Points, in no order, along strands that fork, close into loops and pass close to each other.
In the rows, 128 means zero.
Two points are linked if the straight distance between their rows is under 104. Some points are linked to none.
Z86: 143; 120; 70; 158; 81; 140; 144; 176; 152; 117; 121; 162; 94; 173; 110; 95; 156; 75; 91; 135; 121; 150; 134
Z926: 128; 58; 109; 136; 121; 106; 131; 139; 133; 90; 98; 85; 136; 134; 90; 156; 74; 178; 133; 158; 105; 84; 145
Z809: 118; 148; 144; 71; 93; 181; 141; 158; 121; 93; 107; 103; 129; 190; 101; 152; 91; 114; 114; 120; 161; 174; 141
Z257: 155; 143; 140; 145; 160; 170; 104; 81; 98; 148; 125; 83; 144; 123; 144; 204; 87; 130; 137; 80; 138; 109; 184
Z416: 113; 97; 83; 60; 132; 128; 178; 162; 116; 126; 92; 125; 75; 108; 117; 189; 129; 158; 111; 109; 206; 123; 120
Z790: 176; 157; 163; 189; 120; 132; 132; 100; 110; 161; 97; 90; 138; 138; 122; 110; 79; 105; 207; 181; 59; 104; 162
Z13: 111; 133; 129; 73; 166; 93; 147; 180; 141; 108; 103; 83; 103; 81; 117; 137; 136; 173; 160; 110; 194; 107; 137
Z917: 154; 108; 172; 123; 123; 86; 110; 187; 144; 119; 81; 163; 142; 87; 135; 90; 183; 172; 142; 139; 111; 125; 95
Z231: 132; 109; 141; 123; 164; 48; 105; 96; 91; 157; 160; 159; 139; 39; 143; 95; 172; 158; 137; 128; 135; 108; 99
Z430: 137; 87; 119; 179; 103; 204; 133; 132; 135; 109; 150; 93; 133; 157; 107; 166; 115; 83; 117; 79; 173; 137; 167
Z285: 117; 132; 133; 132; 176; 90; 116; 124; 105; 141; 106; 17; 134; 108; 107; 141; 73; 166; 214; 134; 169; 127; 177
Z373: 100; 190; 110; 79; 160; 77; 142; 114; 90; 137; 106; 128; 115; 127; 111; 137; 114; 152; 152; 148; 154; 122; 144
Z397: 160; 55; 76; 152; 159; 83; 145; 111; 118; 139; 178; 168; 131; 83; 122; 133; 148; 148; 121; 130; 109; 118; 91
Z839: 90; 197; 92; 73; 143; 66; 168; 121; 84; 136; 103; 165; 98; 132; 105; 112; 143; 141; 147; 140; 172; 129; 126
Z788: 112; 171; 141; 160; 129; 160; 141; 77; 132; 133; 167; 137; 148; 138; 139; 133; 115; 96; 127; 116; 120; 135; 152
Z211: 112; 124; 105; 123; 174; 50; 129; 104; 107; 137; 172; 152; 124; 69; 133; 120; 151; 148; 140; 119; 157; 122; 121
Z871: 77; 141; 93; 58; 162; 123; 159; 97; 114; 104; 159; 95; 121; 121; 121; 169; 72; 160; 123; 107; 192; 152; 162
Z781: 167; 94; 193; 202; 152; 174; 124; 143; 159; 110; 186; 108; 156; 119; 133; 96; 118; 111; 176; 138; 75; 108; 107
Z522: 135; 115; 114; 49; 132; 93; 127; 105; 104; 103; 88; 142; 119; 156; 124; 167; 108; 188; 139; 165; 114; 92; 108
Z943: 147; 73; 95; 140; 101; 194; 141; 177; 186; 112; 159; 146; 111; 159; 140; 120; 138; 92; 80; 124; 103; 157; 101
Z916: 98; 138; 122; 98; 92; 156; 132; 105; 137; 133; 165; 197; 122; 146; 147; 103; 177; 100; 77; 132; 131; 167; 60
Z475: 116; 112; 109; 137; 111; 164; 159; 87; 150; 109; 191; 179; 124; 153; 146; 131; 126; 103; 102; 131; 108; 123; 95
Z870: 164; 139; 181; 148; 106; 186; 113; 101; 134; 138; 140; 165; 142; 129; 167; 129; 177; 83; 115; 75; 124; 136; 116
Z61: 106; 164; 91; 170; 128; 128; 142; 170; 155; 133; 138; 128; 129; 128; 138; 106; 84; 110; 80; 148; 69; 149; 165
Z903: 182; 143; 176; 104; 74; 177; 120; 105; 109; 139; 100; 173; 119; 151; 152; 144; 172; 76; 112; 70; 144; 138; 134
Z118: 134; 181; 141; 165; 164; 119; 107; 146; 104; 164; 143; 144; 143; 90; 143; 110; 184; 100; 138; 81; 161; 153; 140
Z556: 141; 71; 119; 183; 118; 105; 157; 144; 143; 86; 136; 108; 138; 135; 73; 106; 121; 147; 173; 169; 119; 102; 133
Z284: 104; 112; 97; 110; 98; 160; 160; 86; 144; 119; 186; 194; 113; 157; 147; 114; 155; 96; 83; 137; 117; 142; 63
Z401: 165; 110; 154; 219; 118; 191; 134; 155; 173; 115; 166; 117; 126; 157; 137; 95; 128; 77; 167; 132; 90; 120; 120
Z89: 148; 121; 81; 145; 125; 118; 117; 167; 127; 175; 130; 182; 127; 132; 124; 77; 193; 96; 123; 104; 105; 171; 58
Z782: 88; 113; 95; 94; 102; 147; 152; 172; 94; 107; 83; 76; 86; 188; 64; 152; 118; 117; 146; 119; 206; 123; 135
Z849: 111; 125; 69; 91; 90; 148; 97; 160; 57; 129; 102; 61; 78; 196; 116; 185; 100; 113; 88; 160; 130; 148; 158
Z957: 136; 123; 112; 161; 176; 147; 125; 149; 150; 139; 190; 127; 153; 157; 96; 95; 171; 75; 163; 102; 147; 158; 86
Z860: 87; 159; 153; 129; 134; 89; 116; 126; 134; 129; 139; 156; 161; 85; 140; 86; 129; 154; 92; 168; 88; 133; 105
Z411: 122; 115; 79; 131; 158; 39; 165; 97; 106; 107; 176; 164; 118; 113; 95; 109; 146; 144; 161; 151; 155; 116; 119
Z292: 110; 105; 94; 164; 137; 130; 181; 64; 137; 110; 216; 159; 127; 128; 135; 129; 96; 119; 123; 148; 101; 106; 110
Z44: 148; 115; 211; 171; 143; 173; 115; 99; 154; 124; 188; 123; 159; 104; 167; 105; 129; 113; 141; 130; 81; 93; 96
Z603: 137; 86; 102; 102; 100; 141; 84; 132; 105; 105; 82; 68; 96; 186; 131; 175; 97; 162; 122; 180; 78; 85; 130
Z729: 170; 145; 148; 186; 121; 141; 113; 138; 145; 154; 119; 138; 135; 105; 171; 112; 119; 104; 104; 114; 50; 107; 156
Z580: 117; 125; 68; 138; 133; 70; 164; 128; 121; 100; 142; 170; 112; 142; 93; 110; 151; 139; 154; 147; 157; 128; 111
Z864: 107; 158; 123; 105; 100; 168; 139; 168; 142; 104; 108; 106; 131; 178; 103; 132; 90; 111; 100; 135; 128; 173; 162
Z818: 88; 111; 94; 114; 164; 99; 145; 190; 159; 83; 157; 114; 131; 120; 98; 111; 131; 158; 142; 137; 182; 161; 116
Z148: 131; 129; 128; 150; 176; 88; 114; 198; 145; 133; 151; 130; 162; 120; 94; 63; 170; 125; 151; 147; 120; 162; 80
Z336: 105; 122; 138; 101; 160; 120; 115; 157; 144; 131; 138; 150; 131; 83; 152; 139; 155; 162; 99; 114; 153; 161; 104
Z454: 138; 86; 117; 141; 199; 109; 101; 118; 130; 192; 182; 129; 167; 72; 136; 108; 147; 116; 111; 99; 101; 143; 68
Z538: 107; 146; 129; 112; 140; 124; 116; 143; 123; 164; 136; 170; 126; 79; 157; 123; 177; 137; 95; 98; 163; 174; 95
Z981: 145; 126; 115; 143; 124; 94; 121; 161; 142; 124; 86; 146; 130; 114; 120; 123; 113; 147; 109; 143; 86; 117; 140
Z268: 150; 114; 116; 169; 160; 122; 125; 178; 151; 125; 157; 139; 153; 147; 94; 80; 178; 96; 161; 125; 123; 146; 76
Z664: 97; 116; 91; 63; 159; 139; 143; 108; 109; 105; 129; 85; 129; 128; 130; 199; 61; 181; 113; 112; 161; 133; 153
Z589: 170; 145; 161; 79; 70; 159; 132; 140; 106; 136; 93; 155; 106; 155; 142; 164; 136; 81; 88; 85; 152; 165; 142
Z94: 170; 127; 139; 196; 98; 175; 136; 164; 167; 124; 144; 145; 105; 167; 145; 83; 153; 69; 134; 122; 86; 114; 132
Z778: 151; 84; 104; 123; 84; 130; 150; 96; 131; 96; 89; 140; 96; 205; 91; 148; 134; 122; 162; 144; 133; 72; 122
Z756: 95; 138; 154; 50; 154; 50; 127; 136; 123; 133; 95; 151; 119; 58; 146; 115; 149; 196; 132; 142; 142; 117; 104
Z941: 129; 119; 88; 98; 109; 160; 108; 133; 46; 131; 100; 71; 80; 180; 116; 204; 114; 119; 133; 131; 166; 117; 142
Z952: 107; 136; 76; 128; 96; 163; 134; 173; 142; 124; 103; 88; 115; 174; 110; 135; 61; 112; 70; 144; 99; 151; 183
Z554: 161; 118; 100; 191; 95; 139; 129; 172; 153; 124; 128; 152; 110; 163; 122; 89; 166; 82; 123; 126; 100; 127; 130
Z402: 107; 117; 116; 102; 87; 156; 114; 114; 135; 175; 155; 188; 113; 117; 160; 109; 165; 122; 55; 115; 113; 194; 55
Z606: 150; 160; 92; 139; 129; 143; 89; 148; 83; 176; 86; 91; 116; 140; 133; 175; 92; 106; 81; 115; 100; 132; 190
Z721: 151; 120; 104; 71; 123; 116; 98; 114; 92; 109; 84; 117; 100; 173; 137; 179; 102; 174; 123; 180; 84; 99; 117
Z115: 169; 70; 103; 150; 87; 105; 130; 105; 113; 121; 72; 140; 95; 173; 96; 145; 141; 117; 146; 134; 111; 51; 134
Z598: 128; 122; 142; 88; 141; 112; 139; 185; 143; 105; 72; 108; 105; 123; 108; 137; 157; 159; 163; 113; 197; 103; 126
Z777: 132; 166; 128; 67; 124; 145; 116; 92; 78; 140; 105; 133; 122; 148; 147; 185; 103; 130; 106; 124; 126; 131; 143
Z679: 124; 136; 111; 59; 155; 150; 116; 118; 88; 127; 110; 95; 121; 128; 143; 213; 82; 165; 104; 111; 151; 125; 147
Z757: 143; 89; 114; 124; 73; 207; 151; 166; 184; 99; 140; 138; 103; 176; 142; 129; 116; 87; 74; 120; 109; 149; 140
Z484: 144; 108; 155; 166; 134; 171; 123; 146; 166; 94; 149; 102; 155; 141; 118; 127; 142; 127; 162; 111; 139; 133; 133
Z351: 98; 126; 148; 109; 127; 116; 157; 105; 162; 77; 144; 111; 145; 159; 105; 95; 122; 152; 203; 160; 159; 150; 131
Z972: 148; 106; 168; 139; 123; 151; 106; 83; 146; 145; 141; 163; 147; 84; 189; 143; 152; 143; 97; 102; 88; 110; 100
Z233: 120; 123; 168; 149; 158; 91; 113; 147; 137; 116; 108; 36; 156; 101; 94; 99; 86; 169; 220; 149; 157; 141; 179
Z636: 148; 166; 104; 131; 66; 151; 160; 144; 131; 127; 111; 170; 96; 196; 113; 91; 156; 55; 113; 129; 127; 153; 150
Z817: 136; 126; 164; 95; 116; 145; 117; 87; 131; 133; 106; 168; 135; 109; 171; 153; 143; 148; 100; 99; 118; 117; 119
Z328: 171; 88; 110; 126; 128; 74; 139; 104; 105; 120; 104; 172; 115; 94; 128; 145; 147; 167; 141; 122; 132; 83; 122
Z261: 102; 188; 96; 137; 141; 98; 117; 133; 112; 167; 109; 148; 141; 86; 152; 134; 96; 132; 63; 124; 80; 148; 162
Z426: 130; 55; 123; 159; 124; 116; 175; 105; 145; 67; 158; 92; 145; 127; 91; 111; 74; 166; 178; 172; 117; 114; 141
Z170: 117; 131; 120; 119; 180; 92; 134; 169; 137; 114; 138; 76; 117; 76; 120; 135; 128; 155; 162; 100; 191; 122; 159
Z297: 126; 147; 181; 147; 95; 108; 113; 69; 113; 152; 145; 170; 147; 96; 160; 67; 157; 128; 112; 162; 91; 83; 76
Z444: 118; 90; 95; 162; 94; 156; 142; 102; 112; 116; 104; 87; 109; 193; 77; 167; 116; 99; 156; 109; 171; 99; 155
Z614: 126; 55; 125; 152; 121; 139; 149; 108; 140; 75; 123; 61; 145; 143; 96; 142; 60; 185; 163; 142; 128; 100; 151
Z892: 112; 100; 142; 97; 128; 62; 109; 82; 114; 143; 155; 178; 132; 72; 153; 93; 172; 168; 116; 149; 136; 112; 62
Z166: 100; 123; 78; 68; 115; 138; 163; 167; 92; 112; 88; 100; 86; 158; 88; 174; 106; 133; 120; 118; 202; 128; 135
Z74: 148; 106; 121; 127; 63; 210; 165; 132; 154; 103; 151; 129; 103; 195; 122; 139; 101; 66; 93; 112; 130; 148; 161
Z676: 147; 190; 159; 178; 131; 178; 124; 83; 115; 166; 113; 78; 157; 153; 139; 138; 87; 86; 182; 132; 102; 142; 181
Z388: 77; 146; 161; 34; 155; 63; 126; 114; 138; 98; 124; 118; 123; 96; 129; 117; 116; 187; 151; 154; 162; 114; 118
Z331: 105; 134; 120; 149; 115; 153; 103; 154; 119; 124; 75; 40; 135; 177; 97; 138; 76; 136; 155; 151; 115; 138; 157
Z560: 143; 108; 140; 201; 155; 176; 138; 84; 146; 124; 172; 77; 159; 117; 138; 163; 84; 127; 156; 91; 136; 121; 178
Z246: 97; 187; 93; 117; 138; 89; 148; 97; 105; 131; 122; 150; 133; 141; 113; 135; 95; 135; 117; 151; 117; 133; 147
Z320: 77; 196; 175; 110; 125; 87; 100; 138; 133; 144; 92; 148; 166; 93; 148; 81; 130; 159; 89; 168; 91; 135; 116
Z794: 149; 140; 122; 150; 114; 150; 142; 79; 127; 130; 128; 145; 127; 148; 141; 153; 108; 116; 126; 114; 101; 99; 155
Z439: 96; 131; 139; 125; 105; 153; 120; 164; 177; 146; 153; 166; 126; 112; 185; 86; 123; 121; 49; 157; 50; 160; 90
Z220: 122; 125; 153; 129; 137; 150; 122; 151; 166; 104; 136; 137; 151; 115; 144; 128; 150; 139; 113; 117; 125; 148; 121
Z639: 137; 115; 182; 153; 121; 129; 158; 91; 141; 103; 128; 97; 163; 130; 110; 87; 90; 141; 219; 186; 99; 126; 144
Z894: 143; 148; 195; 151; 148; 135; 89; 67; 118; 155; 149; 147; 161; 85; 173; 116; 184; 115; 134; 86; 149; 104; 119
Z727: 147; 103; 166; 147; 155; 164; 123; 129; 158; 98; 164; 89; 141; 137; 116; 133; 153; 121; 187; 80; 193; 130; 145
Z465: 159; 185; 142; 173; 136; 142; 117; 127; 91; 158; 115; 130; 133; 118; 124; 136; 158; 82; 144; 71; 169; 139; 169
Z749: 118; 145; 167; 60; 126; 96; 128; 78; 119; 105; 105; 146; 138; 152; 127; 125; 120; 173; 152; 173; 114; 97; 108
Z876: 98; 158; 140; 72; 161; 129; 139; 105; 108; 151; 173; 120; 107; 62; 158; 166; 141; 115; 100; 71; 213; 157; 147
Z996: 126; 117; 77; 189; 161; 90; 152; 125; 121; 120; 182; 128; 147; 96; 105; 123; 99; 137; 130; 150; 107; 128; 148
Z873: 100; 186; 202; 148; 124; 162; 97; 144; 158; 135; 134; 131; 169; 106; 171; 84; 131; 114; 90; 145; 82; 143; 122
Z696: 116; 152; 173; 81; 107; 118; 132; 111; 146; 96; 95; 147; 141; 161; 128; 109; 121; 158; 142; 171; 89; 111; 111
Z346: 88; 158; 146; 77; 167; 71; 129; 110; 127; 112; 138; 109; 137; 94; 119; 122; 105; 171; 159; 143; 153; 125; 152
Z549: 146; 92; 105; 180; 92; 169; 121; 158; 136; 130; 111; 121; 109; 151; 108; 150; 149; 75; 103; 85; 150; 127; 156
Z559: 125; 84; 103; 117; 170; 124; 113; 87; 133; 184; 188; 159; 142; 96; 140; 120; 157; 125; 98; 104; 126; 146; 44
Z838: 114; 164; 92; 139; 132; 102; 151; 103; 113; 130; 125; 113; 140; 141; 117; 133; 54; 147; 130; 175; 70; 122; 158
Z545: 102; 195; 199; 122; 97; 143; 88; 128; 144; 149; 95; 152; 160; 104; 175; 81; 143; 125; 79; 146; 81; 132; 112
Z91: 91; 173; 225; 98; 141; 141; 81; 101; 159; 124; 146; 108; 165; 105; 156; 100; 152; 136; 125; 127; 160; 131; 125
Z129: 77; 128; 77; 78; 169; 96; 165; 124; 128; 108; 164; 129; 112; 98; 121; 160; 105; 163; 115; 110; 191; 146; 140
Z947: 154; 106; 112; 160; 81; 167; 115; 147; 119; 155; 96; 111; 99; 166; 112; 157; 127; 58; 84; 83; 134; 121; 184
Z198: 152; 131; 133; 151; 92; 208; 156; 110; 140; 106; 164; 132; 125; 174; 126; 149; 119; 65; 114; 96; 146; 150; 158
Z85: 169; 171; 136; 132; 139; 170; 89; 108; 74; 169; 102; 92; 127; 140; 144; 192; 98; 100; 107; 94; 119; 130; 188
Z701: 184; 89; 107; 163; 101; 79; 142; 103; 101; 122; 93; 166; 113; 128; 107; 127; 151; 129; 150; 133; 110; 67; 130
Z381: 119; 57; 100; 94; 109; 143; 132; 139; 96; 123; 68; 97; 78; 158; 97; 197; 131; 130; 124; 99; 175; 77; 126
Z724: 110; 158; 183; 90; 109; 148; 132; 121; 160; 93; 97; 108; 152; 179; 126; 102; 95; 159; 174; 188; 79; 128; 117
Z66: 112; 130; 108; 136; 174; 87; 128; 223; 150; 109; 143; 115; 132; 114; 89; 87; 172; 132; 166; 134; 177; 158; 106
Z751: 77; 151; 150; 82; 174; 102; 116; 92; 132; 118; 147; 90; 160; 92; 140; 152; 76; 180; 129; 128; 145; 131; 161
Z457: 142; 145; 188; 149; 129; 169; 92; 98; 134; 149; 160; 149; 158; 121; 164; 101; 188; 97; 130; 97; 125; 129; 95
Z632: 150; 118; 123; 190; 163; 143; 120; 83; 121; 140; 143; 86; 148; 102; 129; 183; 87; 136; 137; 87; 137; 103; 191
Z116: 143; 148; 130; 110; 121; 111; 122; 172; 109; 131; 50; 141; 111; 141; 112; 131; 156; 135; 147; 117; 158; 105; 131
Z357: 123; 171; 116; 52; 104; 147; 113; 189; 60; 122; 77; 90; 85; 183; 113; 164; 126; 122; 124; 157; 163; 152; 125
Z243: 125; 125; 198; 128; 164; 92; 105; 132; 158; 98; 143; 70; 160; 86; 113; 94; 115; 163; 217; 138; 145; 139; 165
Z888: 145; 108; 119; 146; 100; 123; 112; 195; 168; 122; 72; 128; 123; 130; 126; 122; 137; 139; 96; 133; 98; 126; 141
Z290: 165; 89; 180; 171; 135; 153; 121; 84; 131; 146; 180; 160; 145; 82; 185; 116; 136; 122; 113; 122; 59; 82; 85
Z139: 141; 50; 87; 177; 147; 164; 158; 151; 171; 89; 200; 105; 142; 158; 100; 119; 108; 120; 142; 139; 110; 130; 85
Z156: 159; 140; 143; 58; 68; 168; 141; 140; 101; 118; 102; 138; 107; 191; 118; 167; 112; 83; 93; 116; 158; 169; 140
Z107: 119; 81; 108; 158; 140; 128; 180; 81; 146; 85; 211; 122; 140; 130; 118; 122; 91; 144; 160; 160; 107; 115; 118
Z998: 93; 186; 228; 98; 120; 173; 107; 113; 162; 108; 118; 107; 171; 151; 134; 103; 138; 127; 156; 136; 138; 148; 131
Z843: 169; 141; 122; 166; 103; 159; 132; 138; 148; 158; 114; 132; 98; 153; 167; 114; 99; 88; 90; 121; 61; 104; 184
Z923: 124; 108; 76; 138; 90; 126; 162; 108; 121; 99; 109; 140; 98; 200; 73; 146; 130; 107; 154; 136; 171; 105; 137
Z204: 115; 205; 168; 158; 117; 182; 139; 83; 124; 154; 134; 109; 147; 156; 143; 125; 89; 86; 147; 130; 100; 148; 168
Z144: 134; 70; 95; 84; 125; 124; 154; 134; 127; 123; 81; 138; 83; 117; 120; 189; 139; 166; 126; 103; 188; 94; 114
Z229: 80; 169; 141; 65; 165; 101; 132; 105; 113; 145; 147; 130; 113; 68; 160; 140; 141; 138; 108; 98; 193; 143; 133
Z327: 101; 192; 160; 97; 152; 136; 118; 155; 117; 139; 114; 118; 151; 101; 138; 145; 120; 131; 106; 102; 162; 162; 161
Z39: 85; 110; 80; 103; 146; 121; 162; 158; 150; 88; 154; 134; 125; 125; 108; 149; 114; 156; 119; 120; 188; 159; 129
Z16: 137; 160; 121; 178; 160; 101; 117; 138; 114; 147; 152; 143; 152; 102; 124; 104; 167; 111; 141; 111; 133; 141; 127
Z489: 168; 68; 72; 155; 86; 109; 131; 153; 151; 135; 109; 188; 87; 132; 131; 113; 172; 132; 105; 128; 99; 131; 99
Z4: 125; 118; 168; 90; 142; 57; 113; 161; 128; 130; 90; 165; 128; 57; 147; 101; 169; 197; 133; 140; 122; 129; 91
Z53: 164; 138; 143; 143; 86; 134; 104; 169; 130; 133; 44; 133; 108; 168; 111; 112; 165; 101; 145; 115; 132; 103; 146
Z244: 175; 61; 68; 171; 127; 82; 131; 125; 115; 148; 145; 179; 109; 98; 130; 127; 169; 138; 119; 120; 102; 120; 89
Z408: 119; 156; 122; 134; 125; 91; 145; 113; 110; 128; 126; 125; 139; 112; 121; 105; 49; 153; 120; 205; 30; 110; 150
Z496: 121; 58; 94; 108; 108; 109; 109; 153; 122; 111; 58; 90; 104; 153; 100; 179; 90; 167; 113; 155; 95; 78; 130
Z905: 145; 161; 147; 193; 130; 121; 122; 135; 128; 140; 142; 149; 149; 114; 144; 95; 144; 104; 131; 128; 80; 124; 132
Z318: 112; 147; 79; 157; 121; 124; 148; 152; 140; 128; 115; 102; 126; 146; 119; 126; 50; 129; 99; 167; 66; 133; 173
Z8: 141; 59; 91; 195; 140; 127; 168; 152; 149; 93; 191; 101; 140; 145; 73; 90; 113; 121; 176; 168; 109; 127; 103
Z915: 129; 197; 126; 155; 83; 156; 155; 113; 121; 139; 146; 167; 114; 184; 122; 88; 146; 49; 129; 129; 119; 156; 148
Z389: 114; 160; 96; 42; 122; 142; 134; 166; 72; 124; 84; 109; 91; 156; 114; 179; 109; 141; 113; 142; 164; 143; 124
Z652: 160; 107; 128; 165; 96; 126; 89; 195; 145; 145; 44; 124; 110; 130; 123; 123; 163; 112; 112; 103; 118; 108; 152
Z287: 125; 139; 175; 141; 112; 132; 117; 88; 135; 134; 162; 171; 146; 122; 160; 80; 173; 116; 124; 145; 107; 106; 69
Z227: 163; 178; 154; 188; 133; 141; 104; 103; 101; 168; 82; 66; 146; 156; 121; 137; 98; 107; 206; 155; 92; 128; 173
Z326: 142; 159; 92; 159; 132; 83; 117; 143; 106; 159; 85; 142; 128; 103; 129; 138; 107; 137; 102; 128; 92; 119; 164
Z380: 150; 134; 169; 176; 108; 138; 158; 94; 137; 130; 104; 94; 152; 154; 118; 101; 90; 115; 231; 183; 97; 120; 151
Z51: 91; 167; 196; 104; 165; 116; 62; 96; 144; 148; 175; 100; 146; 64; 161; 98; 161; 120; 122; 112; 189; 134; 118
Z525: 134; 117; 95; 147; 102; 156; 96; 154; 107; 161; 75; 80; 99; 167; 104; 155; 111; 81; 88; 114; 114; 118; 194
Z433: 140; 146; 131; 69; 114; 140; 113; 103; 112; 142; 86; 157; 120; 134; 159; 166; 113; 136; 87; 120; 101; 137; 134
Z708: 98; 168; 225; 112; 116; 147; 131; 98; 168; 105; 118; 97; 171; 157; 131; 80; 119; 138; 198; 175; 113; 138; 122
Z140: 144; 102; 193; 112; 170; 99; 103; 131; 156; 90; 149; 97; 144; 81; 123; 111; 149; 162; 190; 121; 155; 112; 143
Z418: 134; 138; 186; 128; 174; 117; 74; 80; 120; 161; 173; 126; 144; 60; 175; 122; 181; 122; 135; 78; 170; 115; 117
Z656: 148; 84; 113; 113; 140; 101; 138; 123; 129; 115; 94; 144; 108; 109; 127; 168; 135; 169; 136; 112; 163; 96; 126
Z277: 153; 91; 63; 134; 98; 119; 132; 159; 134; 152; 117; 200; 86; 135; 126; 111; 193; 124; 114; 108; 132; 168; 66
Z267: 131; 90; 82; 141; 169; 91; 138; 99; 119; 137; 175; 158; 128; 83; 143; 158; 140; 146; 109; 111; 144; 131; 117
Z655: 150; 68; 102; 158; 139; 179; 143; 169; 179; 111; 180; 133; 134; 160; 121; 116; 125; 92; 114; 127; 89; 130; 68
Z255: 140; 133; 163; 145; 155; 180; 122; 115; 133; 117; 165; 87; 148; 115; 131; 163; 130; 112; 152; 60; 196; 147; 174
Z970: 113; 152; 119; 152; 181; 95; 128; 143; 120; 133; 130; 57; 130; 91; 106; 144; 97; 148; 177; 97; 185; 126; 187
Z531: 121; 109; 142; 156; 159; 100; 111; 227; 156; 105; 107; 83; 157; 86; 99; 113; 131; 165; 144; 130; 148; 134; 142
Z810: 156; 78; 131; 136; 139; 100; 113; 209; 151; 124; 99; 155; 122; 105; 117; 101; 196; 153; 146; 126; 139; 139; 73
Z705: 112; 99; 97; 103; 132; 144; 115; 83; 133; 197; 173; 177; 128; 112; 139; 108; 165; 120; 84; 104; 135; 168; 22
Z366: 92; 166; 140; 124; 144; 102; 83; 139; 109; 193; 140; 152; 142; 54; 165; 96; 177; 140; 87; 106; 149; 168; 84
Z753: 114; 152; 148; 104; 157; 159; 137; 109; 110; 133; 182; 103; 137; 92; 138; 170; 123; 105; 120; 60; 210; 162; 172
Z690: 100; 193; 115; 89; 144; 94; 99; 116; 94; 166; 88; 140; 140; 102; 161; 144; 88; 156; 70; 149; 73; 140; 141
Z176: 102; 151; 82; 104; 132; 84; 174; 142; 116; 105; 125; 164; 100; 148; 89; 115; 159; 128; 154; 134; 197; 133; 124
Z572: 167; 87; 119; 147; 103; 150; 124; 111; 147; 149; 159; 191; 115; 131; 166; 100; 174; 103; 112; 117; 68; 120; 54
Z252: 132; 140; 81; 154; 151; 112; 126; 134; 113; 175; 168; 176; 137; 131; 116; 77; 188; 80; 124; 105; 131; 159; 61
Z281: 109; 157; 125; 144; 116; 141; 125; 178; 174; 140; 134; 149; 131; 112; 177; 91; 108; 115; 62; 148; 48; 163; 139
Z937: 171; 158; 117; 136; 109; 153; 125; 94; 113; 148; 102; 127; 109; 169; 142; 143; 105; 98; 122; 127; 84; 102; 162
Z837: 104; 145; 135; 132; 127; 80; 143; 130; 132; 120; 132; 151; 151; 85; 135; 98; 80; 160; 90; 191; 45; 120; 135
Z482: 95; 114; 140; 102; 103; 142; 109; 127; 166; 151; 144; 171; 132; 99; 170; 107; 153; 152; 57; 150; 89; 162; 51
Z334: 93; 129; 135; 92; 108; 79; 131; 46; 115; 128; 159; 183; 134; 108; 150; 94; 152; 151; 98; 171; 149; 95; 73
Z840: 101; 147; 158; 68; 112; 64; 130; 55; 104; 124; 115; 173; 142; 114; 133; 103; 127; 167; 121; 184; 111; 78; 96
Z670: 133; 92; 101; 124; 110; 160; 116; 119; 66; 137; 92; 74; 88; 183; 92; 203; 123; 100; 144; 102; 169; 87; 148

A piece is all that can be reached along the links. How many separate loops has the piece of each point below (a circle has one, a figure eight two, a Y none), and how many tips (points with one link)?
Z849 | loops 1, tips 3
Z61 | loops 2, tips 7
Z957 | loops 0, tips 2
Z905 | loops 0, tips 2
Z484 | loops 0, tips 2

A tip is a point with one link. Name the tips that can be reached along the links from each point below, in the order of the rows.
Z817 | Z957, Z915
Z115 | Z782, Z849, Z357
Z16 | Z639, Z465
Z13 | Z140, Z690
Z753 | Z229, Z366
